Points on a hilly landscape, in no order, each with its height.
A ball rolls from a point to whichever of its 2 nearest points has the largest drop for the distance, and stops where none of them is lower. Distance is the straight distance between rows; heights are no part of it.
Q_160 height 293: [132 182 127 177  89 111 128 150 151 155 123 169 179 119 110 138 180 101
 168 109 123  84 135 197 142 113 113 101 117 121 128 143  43]
Q_284 height 69: [195 124  86 112 119 105 175  55 138 130 165  48 111 108 116 143 144 129
 145 133 136 129 144  88 153 163  92 117 134 156 126 165 138]
Q_262 height 257: [ 88 155 102  97 185 137 109  76 133 165 122 120 163 123  66 138 146 149
 110 105  91 162 148 133 150 117 152 130 153 103 102 136  86]
Q_946 height 308: [106 119 117 138 161 137 141  88 120 159 122 169 147 170  97 147 109 118
 101 120  95 201 120 189 116  92 147 144 161 113 124 110  91]
Q_478 height 355: [101 141 135 119 129 102  98 105 119 130  65 165 175 133 118 139 149  82
 150 116 112 150 103 137 132 155 156  88  94  67 103  95 106]
Q_448 height 492: [121  89 118 157  76 104  88 160 148  95 102 117 151 106 117 122 125  94
 179 127 162  95 155 105 114 123 107 144  78 113 123 136 131]
Q_789 height 568: [124 127 130  86 187 162 143 105 148 107  98 147 116 150 124 138  71 155
 131  91 121 148 202 177 121 104 126 141 128 169 154 136 127]
Q_163 height 524: [ 98  52 114 137 116 167  82  92 133 143 125 155 125 165 114 104 123 146
  94 158 153 124  91 110 104 125 108 139 121  83  87 106 165]
Q_589 height 664: [105 131 147  85 159  84 128 106 126 153 114  80 127 114  87 128 138 116
 110 129  80 139 102 125 143 156 160  79 123  70 121  95 124]
Q_277 height 91: [164 146 104  84 136 113 190  49 121 138 144  44  97 118 138 140 138 130
 134 136 139 140 128  76 157 180 112 118 128 142 137 156 156]
Q_949 height 503: [122  57 113 165  80 134 106 100 159 149 148 141  98 170 142 121 130 129
 147 177 139 135  77 175 113 100  73 153 125 102 112 104 143]
Q_863 height 237: [ 96 179  90  98 188 136 122  61 134 166 120 106 193 113  86 139 170 153
 121 117 111 143 140 105 157 147 134 110 114 122  99 166  78]
Q_751 height 126: [131 152 121  87 133 125 169  62 134 134 117  63 106 122 159 132 127 104
 124 152 147 139  97  67 144 191 110 110 107 103 137 147 154]
Q_256 height 679: [120 120 135 105 173 114 131 104  88 161 188  89  58 126  84 144 112 176
  78 100 117 146 148 125 111 137 170 112 193 133 135  96 164]
Q_156 height 588: [169 112 105 128 153 111 151  72 171 157 142  97 117 129  72 125 160 148
 165 104 139 128 176 164 153 126  83 112 118 161 126 169  88]
Q_831 height 383: [112  92 139 155 144 130  97 101 144 166 189 113 116 115  65 143 161 153
 104 146 129  95 108 120 115 135 109 104 172  76  86 136 126]
Q_244 height 547: [ 85  97 129 125 168 197  98 133 122 111 124 164 145 151 112 128  76 142
  70 120 131 133 155 107 105  79 138 163 157 151 121 119 155]
Q_903 height 433: [167 178 103  80 180 142 183  95 133 129 110 128 110 154 116 135 152 162
 128  81 132 160 192 145 164 119 145 135 128 203 165 156 101]
Q_73 height 185: [169 125 111 138  90 143 166 122 155 127 153  69 117 111 162 136 136 149
  94 169 166  87  93  43 135 169 108 133 124  98 121 168 169]
Q_844 height 486: [ 97  62 139 101 122 104  97 126 113 112 106  91 129 118 109 103 100 120
 104 152 152 104 125  51 111 151 127 120  90  80 101 119 181]
Q_432 height 459: [120  93 169 161 149 155 110 166 138 123 176 140  85 121 130 119  92 131
 108 101 131  59 193 161 110  59 128 152 198 170 128 130 160]
Q_523 height 525: [138  88 126 134  97 106 112 113 149 122 138  93 113 135 134 121 139 117
 130 184 129 126  74 118 120 151  98 123 101  73 125 106 155]
Q_676 height 426: [184  77 166 170  94  94 108 171 100 126 182 119 127 116 147 117 127 120
  97 161  96 113  72 160 123 112 139 100 157  83 121  84 166]
Q_91 height 428: [145 129 140  90 117 115 149 154 144 106 110  98  97 121 134 107  98 123
 149 104 121 139 162 120 137 141 150 137 119 165 176 103 149]
Q_601 height 543: [157 155 130 164  79 141 131 205 135  97 166 114 116  83 158 107 161 148
 129 146 148  79 111  77 123 118 129 170 131 156 136 159 154]
Q_276 height 199: [153 148 139  96 113 137 185 166 114 121 163 114  75 132 174 124 129 171
  86 149 123 124  98  90 141 144 164 147 159 148 161 105 181]
Q_959 height 102: [110 120  95 151 167 186 122  65 160 143 154 155 121 156  94 159 132 134
 146 142 142 165 158 144 119  87  88 167 148 142 110 175  99]
Q_869 height 131: [131  80 120 120  83 107 121 123 177 116  82 112  95 168 148 104  73 120
 176 131 118 147 132 205 117 126  93 138  86 136 154  81 137]
Q_515 height 406: [ 99 141 130  92 165 106 120 111 105 139  18 142 139 121 118  97  92  83
 126  65  93 196 105 159 131 129 161  86 108  98 132  77 130]
Q_451 height 585: [107 177 154 123  92 117 119 122 110 120  65 153 144 125 164 148 150  86
 174 148 147 132  96  78 141 195 129 140  86 125 155 141 122]
Q_582 height 548: [164 142 145 160  60 114  97 233 106  86 141 141 127  99 166 112 149 123
 133 128 134  84  98  95 120 116 148 170 108 137 134 125 166]
Q_666 height 217: [160  83 149 128 163 113 118 184 154  95 110  90 123  78  89 119  83 144
 144  74 126  71 227 137 127 101 120 101 113 171 139 148 132]
Q_173 height 317: [101 209 108 135 157 154 175  84 102 139  76 181 158 159 123 146 121 107
 124 159 100 202  77 149 145 130 140 142 107 112 125 127  97]
Q_142 height 359: [ 98 158 129 113 170 169 126 133 118 139 176 139 159  99  85 137 169 170
  85 117 119 114 138  63 134 117 153 117 179 124  99 160 116]
Q_814 height 427: [161 178 122  80 150 125 192 143 119 126 142 126  95 132 146 137 140 151
 132 105 133 153 177 145 155 128 168 137 143 202 179 130 118]
Q_215 height 369: [109 105 133 146 134 122 104  81 133 162 168 139 142 144  90 150 161 132
 104 165 109 128  72 151 119 135  98  79 160  53  86 118 106]
Q_870 height 415: [139 115 159  95 106 110 123 149  88 112 103 144 117 173 174  95  72  95
 114 130 109 163  99 153 128 125 169 133 129 142 142  57 172]
Q_672 height 448: [ 95  86 139  84 165 140 123  83 142 126  84  97  77 138 125 108  49 121
 120 103 118 162 173 149 128 150 121 124 119 159 146  81 171]
Q_933 height 474: [140  73 129 189 114 124  81 184 157 107 145  94 100  77 125  94 122  99
 149 144 117  53 173 156 122  68 110 165 119 146 139 150 162]
Q_876 height 397: [117  94 151 136 134 110 112 142 131 129 172  97 141  96  78 136 152 132
 107 143 117  94 107  93 120 132 128 100 152  81 112 125 140]
Q_281 height 536: [133 158 158 147 117 154 128 202 145  94 153 168 126 121 158 121 145 116
 145 103 144  88 164 141 122  64 136 161 169 172 135 156 119]
Q_725 height 505: [122 105 133 165  77 107  75 204 134  80  90 151 140 102 143 124 107 108
 162 115 169  70 192 105 117 109 109 174  62 139 128 145 137]
Q_790 height 233: [127 103  83 154 106 185 167  81 150 164 160 147  91 163 162 139 134 178
 125 177 163 152  91 130 118 122  92 175 151 149 126 148 148]
Q_841 height 305: [156 159 136 135  79  87 142 177 131 117 139 114 120 114 150 137 139 117
 150 155 109 118  95 136 130 149 138 127 117 132 154 110 123]
Q_484 height 571: [ 89 146 107 121 133 127 116  76 167 136  49 137 158 129 101 136 145 120
 182 102 126 156 152 115 124 141 128 107  76 104 120 154  83]
Q_3 height 487: [116  65 119 128 126 141  99  89 173 128 148 100 104 138 105 120  97 127
 156 125 149 129 175 142 118 112  75 145 133 145 118 145 135]
Q_197 height 177: [149  75 130 161  66  95  68 142 131 100 128 143 169 138 138 127 141  80
 167 151 125 118 101 150 123 129 117 116  56  58  94  71 148]
Q_748 height 575: [120 123 105  83 211 162 143  63 149 132  79 115 109 153  98 125  83 167
 121  72  99 167 218 163 139 110 120 120 113 160 145 137 120]
Q_330 height 556: [158 145 167 161  59  95  80 210  86  88 112 160 137 110 170 133 152 102
 138 123 131  89 102  84 132 150 155 167  90 133 136 107 147]
Q_674 height 289: [105 129 106 161 178 151 125  82 114 175 158 166 136 158  71 165 124 143
  85 132 103 179 120 168 105  74 132 148 184 106  97 131  96]
Q_182 height 203: [115 129 129 127 135 107 113 126 152 127 119 111 175  89  69 129 167 131
 163 104 136 108 164  91 133 159 121  99  98 115 101 171  82]
Q_987 height 322: [128 179 143 127 141 162 147 127  76 115  94 183 151 152 174 139 137 113
 107 158 127 170  52 106 134 137 167 131 125 103 128 107 144]
Q_723 height 553: [ 87 118 143  96 179 191  95 144 128  93 101 160 151 125 119 137  63 139
  85 111 135 128 199 115 110  88 142 157 133 172 125 126 146]
Q_644 height 231: [136  83 144 162 141 107 105 193 153  95 124 103 140  61  67 119 129 115
 156  88 128  68 214 123 129  97 125 109 112 131 130 163 118]
Q_226 height 227: [129  98 130 155 119  91 109 173 157 118 115 101 158  56  53 127 153 114
 164 101 124  88 178 122 127 122 141  94  95 100 130 152  98]
Q_958 height 570: [120 151 169 138  70 102 102 170 106 104  86 160 142 111 157 147 152  96
 162 123 142 100 123  63 139 175 141 161  85 140 151 135 128]
Q_101 height 234: [167 148 141 125 113  58 116 162 117 120  96  79 137  96 126 149 144  92
 132 162  86 106  91 139 139 194 146  74  80  74 168 106 117]
Q_981 height 145: [138 170 123 172  73 113 155 162 104 130 138 176 144 166 210 147 148 124
 163 168 109 146  47 189 133 133 116 128 123 140 119 105 103]
Q_889 height 580: [121 111  91  98 211 141 118  44 145 154  96 113 114 152  67 149 107 172
 130  70 108 168 207 170 134 104 113 130 134 147 123 148 112]
Q_908 height 346: [113 197 122 120 159 150 155 119  75 130 117 167 137 162 169 142 142 118
  92 174 116 149  50 117 144 162 136  97 134  89 124 126 111]
Q_201 height 587: [110 105 115 106 215 136  93  78 131 150 146 102 106 128  64 137 112 170
 114  60 114 144 213 141 132 112 131 127 169 150 107 139 130]
Q_123 height 258: [137 137 151  92 117 156 131 166  86 112  99 158 106 155 170 100 123 140
  85 152 141 122  72  66 130 145 165 136 113 116 137 102 188]
Q_868 height 519: [138 105 128 153  98 140 112 143 123 120 123 197 147 189 188 127 111 105
 125 127 128 170 115 210 104  63 122 151 139 141 123  93 118]
Q_47 height 511: [133  70 121 155  80 143 105 137 127 129 136 175 104 191 176 112 102 125
 133 153 126 152  90 206 110  66  92 163 138 130 104  96 150]
Q_860 height 539: [152 158 140 158 103 143 145 195 132 103 183 121 113  92 134 114 161 138
 143 131 130  82 138 104 137  99 131 150 161 171 134 155 123]
Q_475 height 537: [ 86  79 115 115 139 190 103 113 129 121 120 163 136 150 122 108 108 150
  80 149 148 127 111  75 102 121 131 152 134 116 105 121 173]
Q_371 height 557: [ 89 121 123 130 110 132  98 103 155 114  28 167 151 138 129 138 124 101
 197 103 148 153 159 109 120 156 129 132  55 114 141 137 106]
Q_409 height 430: [ 73 112 138  72 171 128 129  96 131 127  43 116 108 120 123  90  59 111
 122  81  98 181 135 144 136 139 149 101 107 125 135  73 158]
Q_60 height 435: [177  92 146 184  78  76 130 190 115 128 171 113 103 117 159 107 128 115
 118 144  91 127  79 195 119  91 134 137 161 131 131  94 153]
Q_519 height 172: [154  87 133 128 130 123 147 122 168 119 132  99  59 141 157 130  76 153
 165 107 128 126 192 211 120  95  76 163 129 185 155 134 152]
Q_107 height 513: [136  57 124 135  81 147  93 103 142 133 138 140 123 167 142 106 133 140
 114 179 140 117  73 129 110 129  91 138 106  67  94 103 175]
Q_12 height 674: [112 120 135  92 167  95 128 105 107 170 157 108  95 124  82 132 116 145
  89  96  92 147 129 150 122 125 174 108 174 129 131  92 135]
Q_75 height 255: [170 140 117 125 123  69 129 159 131 128 144  46 125  81 109 138 147 120
 115 178  95 102 102 147 147 186 132  88  89  87 167 139 111]
Q_610 height 101: [134 118 159 128 137 118 113 177 106  97 104 198 176 144 169 117  74  92
  91  78 126 134 158 190  84  78 152 129 168 147 137  99 116]
Q_547 height 159: [151 146 119 129 106 120 161 101 143 131 145  43 107 121 156 139 131 121
  98 185 134 112  83  72 146 194  92 105 115  84 137 150 137]
Q_283 height 417: [144 174 134  80 140 137 166 140 117 110  91 123  93 136 153 119 105 128
 153  95 131 158 162 116 142 146 173 140 118 183 181 119 134]
Q_270 height 213: [133 119  93 156  57 171 159 127 157 144 158 135 108 132 187 119 146 162
 129 172 165 110  88 106 119 119  82 184 139 145 106 157 152]
Q_83 height 271: [112 131 104 163 180 151 163  93  85 205 180 140  86 162  87 175 130 157
  89 136 126 173 110 188 107 100 146 143 183 138 104 120 109]
Q_232 height 384: [106 131 147 105 142  96 101 114  99 127  24 156 151 124 128 115 114  78
 159  83 105 173  97 134 133 147 162  81  88  82 124  92 144]
Q_537 height 232: [176 143 120 102 160 132 164 111 124 121 184  95 111  97 103 136 169 158
 126 106 149 110 166  74 159 146 119 123 165 192 124 171 123]
Q_759 height 358: [ 87 149 114 138 146 114 120  97 116 173 186 120 166 137  95 147 164 144
  97 158 105  97  86 163 146 151 100  77 144  74  91 140  79]
Q_444 height 460: [ 82  96 136  98 119 114 100 110 110 105  64 118 129 142 146  95 106  93
 134 143 161 135 116  61 116 150 126 132  59 106 108 105 166]
Q_377 height 602: [ 71 119 148  95 176 122  96 182 108  97 115 125 147  94  98 113  98 140
 106  79 128 116 189  69 127 119 181 112 150 143 103 123 142]
Q_995 height 436: [ 71 106 115  89 147 143 120  78 119 118  51 118 122 124 132  91  82  90
 137 132 155 168 116  76 124 153 119 139  74 113 111 115 176]
Q_762 height 248: [133 148 118 132 161 131 174  96  97 189 215  97  89 125 109 158 162 184
  99 147 129 116 127 146 149 144 122 118 165 164 124 139 111]
Q_92 height 592: [123 110 156 136 166 134 116 141 124 143 190 112 107 100  57 126 140 141
 110  85 128 101 182 127 129  92 147 117 188 145 121 150 130]
Q_282 height 402: [112 196 137  84 174 157 159 122 107 113  59 150 107 129 135 123  97 117
 142  84 129 178 155 108 144 130 179 156 112 170 181 127 143]
Q_295 height 218: [152 153 118 102 145 160 183  98 118 131 178  96 103 108 139 138 163 180
  93 129 146 110 136  46 142 166 130 120 173 146 134 155 155]
Q_501 height 325: [193 164 117 125 106  99 149 162 147 123 136  85 120  76 107 126 149 140
 172 116 120 110 153 133 148 150 138 122 103 163 169 160 103]
Q_380 height 431: [139 134 123 134 100 130 116 133 135  99 107 125 159 114 136 137 138 114
 178 112 185 117 173  48 123 153 129 153 104 163 125 177 122]
Q_196 height 164: [144 158 118 158  52 102 133 147 145 117 106 157 129 164 191 147 145 111
 182 163 114 148  69 196 137 142 107 142  95 132 130 103 106]
Q_718 height 350: [109 169 127 128 158 158 146 134 117 152 207 125 147 108 106 139 173 174
  74 141 124  74  96  92 146 148 124  90 175 107 114 171  95]
Q_947 height 453: [125 114 148 138 139 145 138 167 110 136 182 156  80 137 133 130  87 141
  94  94 130 119 152 162 103  74 152 151 209 177 151 112 146]
Q_334 height 43: [156 138 117 160 143 142 179 122 158 146 171 129  71 138 160 147 154 148
 173 121 136 121 176 191 150  79  83 166 157 191 125 182 106]
Q_71 height 633: [ 75 182 140  87 176 121 112 115 108 134  82 112 150  85 118 134 150 125
 123 120 127 133 113  57 142 168 160 104 113  81 109 144 121]
Q_359 height 461: [108  95 113  78 161 144 140  55 152 117  81  91  92 138 131 109  69 124
 141 102 139 174 180 123 130 158 102 134 106 153 145 112 165]
Q_137 height 99: [133 176 116 142 118 161 169 166 101 129 137 193 142 161 183 148 128 129
 107 154 122 167  80 147 124 100 155 153 162 169 138 111 109]
Q_127 height 609: [ 73 121 154  88 161 133 109 156  93  98 107 126 137 103 118 107 112 141
  93 113 141 119 143  25 116 134 182 118 131 126 111 113 171]
Q_302 height 669: [115 135 143  96 146  81 124 118 115 168 140 104 146 114  83 123 139 128
  96 104  89 130 119 146 127 136 171  92 154 106 118  99 102]
Q_394 height 579: [110 110 113 100 129 118 128  73 184 143  82 101 140 131  96 120 132 122
 170 110 126 160 150 137 120 150 112  99  94 116 131 134  97]
Q_911 height 586: [152 102 113 113 140 112 144  68 172 159 119  85  98 129  83 125 127 151
 163  95 123 145 173 163 137 133 107 104 105 144 145 141  95]
Q_467 height 401: [144  87 162 179  83 119  82 158 105 106 163 173 182 128 140 105 146  93
 105 113 131 107 119 143 104  87 143 109 131  85  90  78 140]
Q_843 height 414: [153  77 163 166 103  99  94 179  98 111 169 137 162 104 122 113 136 106
  92 133 113  96  98 134 113  94 147 105 160  81 109  85 162]
Q_76 height 283: [119 150 134 154 110  95 129 126 157 171 131 131 180 108  68 127 166 122
 134 101 111 100 140 199 139 107 140  88 132 109 120 131  55]
Q_423 height 515: [104 118 159 150  82 116  66 207 112  82  88 189 152 128 152 135  99  97
 145  98 160  76 179 129 121 103 136 158  79 142 112 116 136]
Q_211 height 538: [ 99 126 134 122 109 155  88 138 144 103  34 182 155 146 160 148  95 103
 170 106 169 112 184 108 115 129 116 163  72 148 143 150 116]
Q_622 height 621: [ 69 137 132  99 164 137 112 110 113 109  93 113 145  98 129 129 141 131
 107 132 145 128 120  12 125 153 154 118 119  81  94 141 147]
Q_914 height 331: [199 173 110 132 135  90 162 151 127 137 169  68 129  74  97 116 165 157
 147 120 132  85 151 133 175 159 124 109 113 179 155 170  92]
Q_437 height 504: [121  59 134 125  96 130 108 178 116 105 138 107 127  97 112  91 113 144
  89 156 162  71 130  43 112 135 122 145 105 105 110 129 183]
Q_317 height 259: [113 142 105 143 181 135 169  80  86 208 198 113  88 135  92 176 152 185
  88 140 128 146 119 161 129 128 136 124 171 140 116 125 114]
Q_554 height 136: [159  94 145 142  73  90  88 151 116 100  95 137 157 152 151 104 103  86
 163 135 115 139 105 156 121 135 142 118  72  92 122  65 149]
Q_964 height 94: [119 128 146 117 136  93 109 146 132 134  83 155 177 128 102 112 120 108
 104  54 102 148 159 176  97 105 168  86 151 104 135 105  81]
Q_414 height 202: [170 127 122 132 121 151 164 113 142 130 179  69 113  92 143 136 155 175
  85 156 161  82 116  43 136 175 107 120 159 116 122 175 163]
Q_347 height 20: [185 130  92 143 109 118 184 108 164 125 160  88  86 125 159 135 151 137
 183 120 141 139 158 152 153 114  70 166 129 200 130 175 117]
Q_328 height 188: [192  94 115 125 130 111 153 136 170  97 121  79  87 109 140 118  97 144
 170  85 128 110 204 165 132 107  79 141 108 185 161 149 137]
Q_410 height 66: [126 110 166 127 137  89 107 171 120 106  83 174 178 128 128 104  86  97
  99  54 105 123 177 185  86 106 149  86 145 117 138  85  94]
Q_136 height 400: [157  80 159 133  85 127  90 143  85 114 126 158 146 180 185  75  71  98
 103 135 113 165 105 169 110 107 147 118 124 129 109  57 169]
Q_599 height 596: [114 198 130 124 113 136 132 102 105 124  91 141 142 122 173 153 151  97
 150 155 136 112  83  63 146 211 109 131  99 119 154 176 111]
Q_744 height 125: [138 166 110 168  83 160 153 162 105 125 146 199 148 164 202 139 147 136
 124 174 128 147  50 166 128 115 125 143 143 144 117 117 118]
Q_721 height 361: [146  82 155 149 117 127 103 104  97 137 153 162 162 163 159 111 124 128
  94 152 108 176  74 159 110 111 148  95 159  73  99  82 147]
Q_824 height 351: [100 179 121 140 141  96 118 135 100 162 194 114 186 134  91 136 170 135
  98 135 104  62  83 145 145 147 114  68 134  79 118 147  70]
Q_826 height 532: [143 152 149 149 105 125 139 191 160 107 134 158 124 128 154 126 131 115
 164 104 127  94 170 188 120  64 130 152 158 156 145 144 116]
Q_629 height 441: [169  99 151 184 111  96 150 177 110 158 203 116  60 112 129 128 125 131
 109 133 107 110  94 176 113  92 143 130 200 139 137  98 149]
Q_49 height 335: [107 111 131 112 152 132 133  87 103 135 121 154 138 163 124 132 113 117
  92 141  93 184  79 148 115 115 158 112 160  93 114  89 137]
Q_738 height 240: [159 148 116 132 165 120 162 102 105 165 206  96  98 119  88 137 179 172
 122 113 144 108 159 144 165 126 118 122 165 181 129 161 107]
Q_459 height 366: [118 164 118 145 145 164 129 119  96 123 133 159 160 172 175 133 151 137
  78 178 133 125  48 107 154 177 125  72 133  39 106 137 124]
Q_486 height 151: [139  77 130 130  91 106 123 139 168 123 123 104  75 151 148 118  71 128
 157 130 121 137 144 207 117 108  88 164 122 158 149  95 145]
Q_561 height 396: [104 134 121 153 109 168 110 122 143 121 163 159 160 129 128 142 170 143
 126 172 149  98  82  92 114 137  96 117 145  89  97 141 117]
Q_952 height 204: [183  89 129 116 143 109 139 158 160  98 113  75  95  91  98 115 101 147
 151  74 112 106 211 147 129 118 113 114  95 171 171 143 122]
Q_877 height 272: [164 159 122 124 124  80 173 154 111 146 189  48  92 105 138 151 142 153
 105 178  99 103  97 142 156 179 118 106 117 123 168 138 117]
Q_481 height 429: [121 113 144  88 118 113 144 134 127 124 128 118  94 155 146 110  87 121
 125 133 110 160 119 136 128 128 153 130 140 146 158  74 161]
Q_260 height 439: [173 166  98  90 162 140 168  93 150 119  94 129 128 134 119 134 154 150
 159  80 144 143 182 122 153 138 131 121 110 192 150 170  88]
Q_584 height 381: [129 136 134 139 115 157 117 134 128 118 139 146 148 162 160 136 164 153
  89 185 144  98  59  99 137 169 105  90 130  61 101 130 138]
Q_799 height 344: [116 199 129 121 162 144 159 114 107 126  50 186 166 157 114 133 104  98
 120 113  94 202 109 152 128 107 159 148 120 117 139 110 103]
Q_18 height 287: [159 188 151 110 119  92 168 162  92 126 148  94 103 116 149 132 135 132
 110 169  99 112  74 115 151 180 147 100 126 122 162 111 128]
Q_250 height 226: [142 110 143  96 112 156 145 160 116 125 132 136  92 148 164 104 120 168
  75 154 147 105  93  78 119 141 155 152 149 132 135 102 202]
Q_508 height 68: [128 125 104 156 156 173 155  91 153 164 168 148  89 152 132 153 147 138
 162 146 156 143 159 179 135  74  85 168 158 165 119 169  95]
Q_145 height 411: [131  80 153 161 121 115  96 201 122 105 178 113 142  72  91 112 140 120
 107 135 120  64 122  97 112 101 142 127 155  99 116 123 165]
Q_48 height 476: [ 91  80 107 107 138 167 112  74 164 117 111 119 118 163 125 121  85 117
 146 134 145 159 161 131 114 124  98 154 106 145 128 134 141]
Q_97 height 343: [123 170 142 152 142 115 135 157 107 151 215 100 154  92  87 129 170 147
  95 146 114  43 106 113 152 139 119  92 160 108 124 168  90]
Q_551 height 407: [112 151 121 131 115 159 131 118 135 126 147 134 160 110 133 146 165 136
 135 154 164 104 106  54 115 157 111 120 131 113 108 164 115]
Q_733 height 318: [112 194 125 143 120  98 114 129  98 139  98 186 207 133 119 142 164 102
 115  94 109 129 121 167 127 145 163  90 133 108 124 120  61]
Q_715 height 315: [154 164 124 129  99 100 151 146 146 136 127 109 124 109 135 133 139 133
 171 146 122 125 121 138 137 165 121 125 107 145 155 133 100]
Q_381 height 290: [126 162 147 116 108 156 121 156  94 106 106 182 138 147 170 129 137 117
 120 141 144 129  82  71 129 140 166 141 123 143 141 103 145]
Q_864 height 527: [ 86 117 143 119 127 151  75 161 129  88  59 195 166 143 156 143  72 115
 136 110 166  97 195 136 109 102 121 160  71 154 120 132 126]
Q_852 height 132: [127 140 149 117 154 143 135 165 102 100 119 187 159 158 142 128  82 103
  75  94 115 163 142 144  99  81 170 149 176 153 151 104 124]
Q_730 height 418: [108 134 129 125 111 152 119 139 131 104 135 130 156 109 123 127 149 132
 143 132 174 110 142  39 118 138 126 141 122 137 115 168 130]
Q_218 height 466: [126  62 150 191 132 142  85 148 154 125 158 119  77 117 116 102  96 121
 137 132 135  63 173 159 110  73  89 166 151 155 116 136 162]
Q_304 height 273: [102 144 117 126 159 125 109  96 149 171 127 135 169 121  63 142 152 136
 120  90 114 140 149 179 139  96 146 106 152 117 109 145  66]
Q_858 height 597: [ 87  94 151 107 170 142 100 150 132 116 154 120 134 105  75 120 117 153
 114  86 127 117 181  82 127 109 149 121 163 143 112 133 139]
Q_36 height 336: [175 171 120 139 147 106 153 152 115 137 213  72 139  76  98 128 171 152
 119 146 128  65 130 100 161 161 113 106 130 146 137 180 108]
Q_578 height 403: [ 84 165 118  98 158 157 128  78 120 121  49 156 138 123 142 121 116  92
 155 128 150 188  97  80 133 156 129 158  80 117 138 138 145]
Q_541 height 444: [161 148 101 105 122 134 144  98 164 113 105 115 136 123 125 131 140 125
 174 101 159 135 173  92 139 146 112 136 119 171 131 175  98]
Q_125 height 274: [109 152  95 113 133 151 170  60 146 148 123 133 118 158 144 139 135 119
 155 177 133 183  92 140 131 154 104 140 116 127 132 132 103]
Q_345 height 139: [120 120  89 141 121 165 131  69 171 140 154 126 147 136 123 135 152 124
 170 154 162 153 137 111 122 120  75 143 136 137 103 178 100]
Q_767 height 292: [ 95 156  92 132 143 160 166  72 122 153 113 163 145 173 132 150 141 115
 133 192 115 197  63 158 135 130 108 136 110 109 122 118  92]
Q_741 height 446: [147 121 152 153 129 112 155 160 103 169 196 121  61 123 111 141 123 148
  98 109 119 122 131 162 117  97 156 134 209 156 139 101 145]
Q_56 height 186: [141 164 102 168  55 124 140 148 159 114 134 133 113 136 187 132 156 123
 181 172 140 129  78 147 122 143  80 176  98 149 123 145 117]
Q_505 height 589: [112 118 126 120 207 136  98 109 116 152 174 118  98 118  58 143 105 158
 100  63 119 128 195 159 123  90 154 127 201 149 113 134 127]
Q_915 height 330: [115 156 129 138 120  91  98 122 102 140 113 182 204 125 113 134 165  96
 116 105 100 146 107 162 118 140 153  76 133  76  89  98  80]
Q_68 height 198: [159  98 141 123 112  58 111 153 125 111  80  87 128 100 109 123 118  91
 153 142  86 132 100 145 128 167 156  85  80  71 159  83 149]
Q_507 height 127: [133 174 134 134 140 166 161 168 108 112 134 192 143 170 156 149 100 125
  97 122 125 168 129 150 116  69 166 160 168 164 151 121 111]
Q_770 height 201: [137 164  93 162  53 161 161 128 153 127 153 124 123 133 206 123 149 143
 145 176 157 111  75 104 120 143  80 167 122 152 115 172 121]
Q_567 height 561: [ 98 141 124  93 177 173 128 129 139  89  78 158 150 148 128 135  77 136
 136 101 131 144 203 126 121 104 136 159 113 176 146 140 127]
Q_963 height 535: [164  48 109 142  84 101  82 162 130 107 138  77 110 107 137 115 127 119
 101 184 126 101  87 115 101 130 109 139  85  78 130 112 190]
Q_100 height 45: [166 114 106 148 108 118 161  95 150 142 186  73  88 110 132 132 141 141
 156 154 136 126 126 126 136 143  85 145 139 156 140 159 131]
Q_39 height 526: [124 139 129 157  96 142 136 160 149 121 134 182 130 168 176 141 133 110
 152 133 134 133 122 206 110  53 108 160 148 152 134 136 104]
Q_353 height 382: [155  50 166 160  85 132  70 140  85 137 160 173 165 161 163  82 102 109
  77 126 127 141 105 165 105  95 147 104 140  80  90  65 163]
Q_496 height 482: [130  68 107 178  86 117  93 154 173 109 132  97 122 102 118 105 124  90
 165 146 135  97 154 143 115 100  87 158  95 125 123 136 143]
Q_805 height 96: [134  91 135 130  74  98  93 143 147 107  66 136 128 162 151 104  91  95
 174 134 125 141 125 171 115 137 119 130  68 119 140  74 143]
Q_187 height 606: [139 186 117 152  81 126 137 126 117 111 121 130 128 151 209 148 140 118
 145 179 138 104  61  81 135 199  79 122  97  96 143 156 117]
Q_548 height 375: [100 174 133 105 154 147 132 113 123 110  48 169 136 147 138 132 110  89
 150 117 135 182 113 110 128 133 156 157  99 136 152 116 133]
Q_516 height 496: [125  69 105 158  85 127 115  83 177 143 153 113  95 153 128 126 119 121
 177 165 147 143 119 165 113 109  67 154 122 125 116 126 127]
Q_31 height 251: [109 101  94 124 126 165 160  60 150 157 147 130  91 163 145 139 124 149
 136 180 137 180 101 131 117 132 102 158 135 137 135 130 137]
Q_113 height 304: [128 185 129 152 104 127 117 148 136 137  81 200 180 133 122 169 168 104
 165  87 123 120 140 173 128 129 142 109 111 125 147 138  53]
Q_268 height 220: [107 171 114 112 164 129 111 109 134 145 140 113 184  97  73 131 186 146
 149 111 138 105 156  86 149 153 131 104 124 125  85 178  74]
Q_384 height 514: [145  77 123 141 101 133 123 169 128 106 157  82 128  68 114 111 126 145
 103 144 176  68 145  24 118 123 134 150 120 125 126 167 185]
Q_233 height 303: [147 186 145  93 121 102 178 163  81 133 136 129 106 138 169 134 128 126
 112 134 108 148  82 137 146 148 178 116 153 162 159  95 116]
Q_99 height 645: [ 80 173 128  58 187 115 129  86 110 148  65  93 115  88 116 123 139 117
 125 116 121 177  94  68 156 161 141 104  99  75 122 126 140]
Q_254 height 656: [ 86 136 137  63 180 102 135  75 117 156  88  82 101 118 107 111 127 120
 112 113  94 179  90 126 155 151 151  92 120  75 122  92 149]

For each start below, name the point where the ball stops.
Q_36 | Q_805
Q_541 | Q_276
Q_459 | Q_276
Q_113 | Q_182
Q_738 | Q_347
Q_767 | Q_137
Q_860 | Q_182
Q_666 | Q_805
Q_48 | Q_182
Q_599 | Q_182
Q_721 | Q_347
Q_877 | Q_805
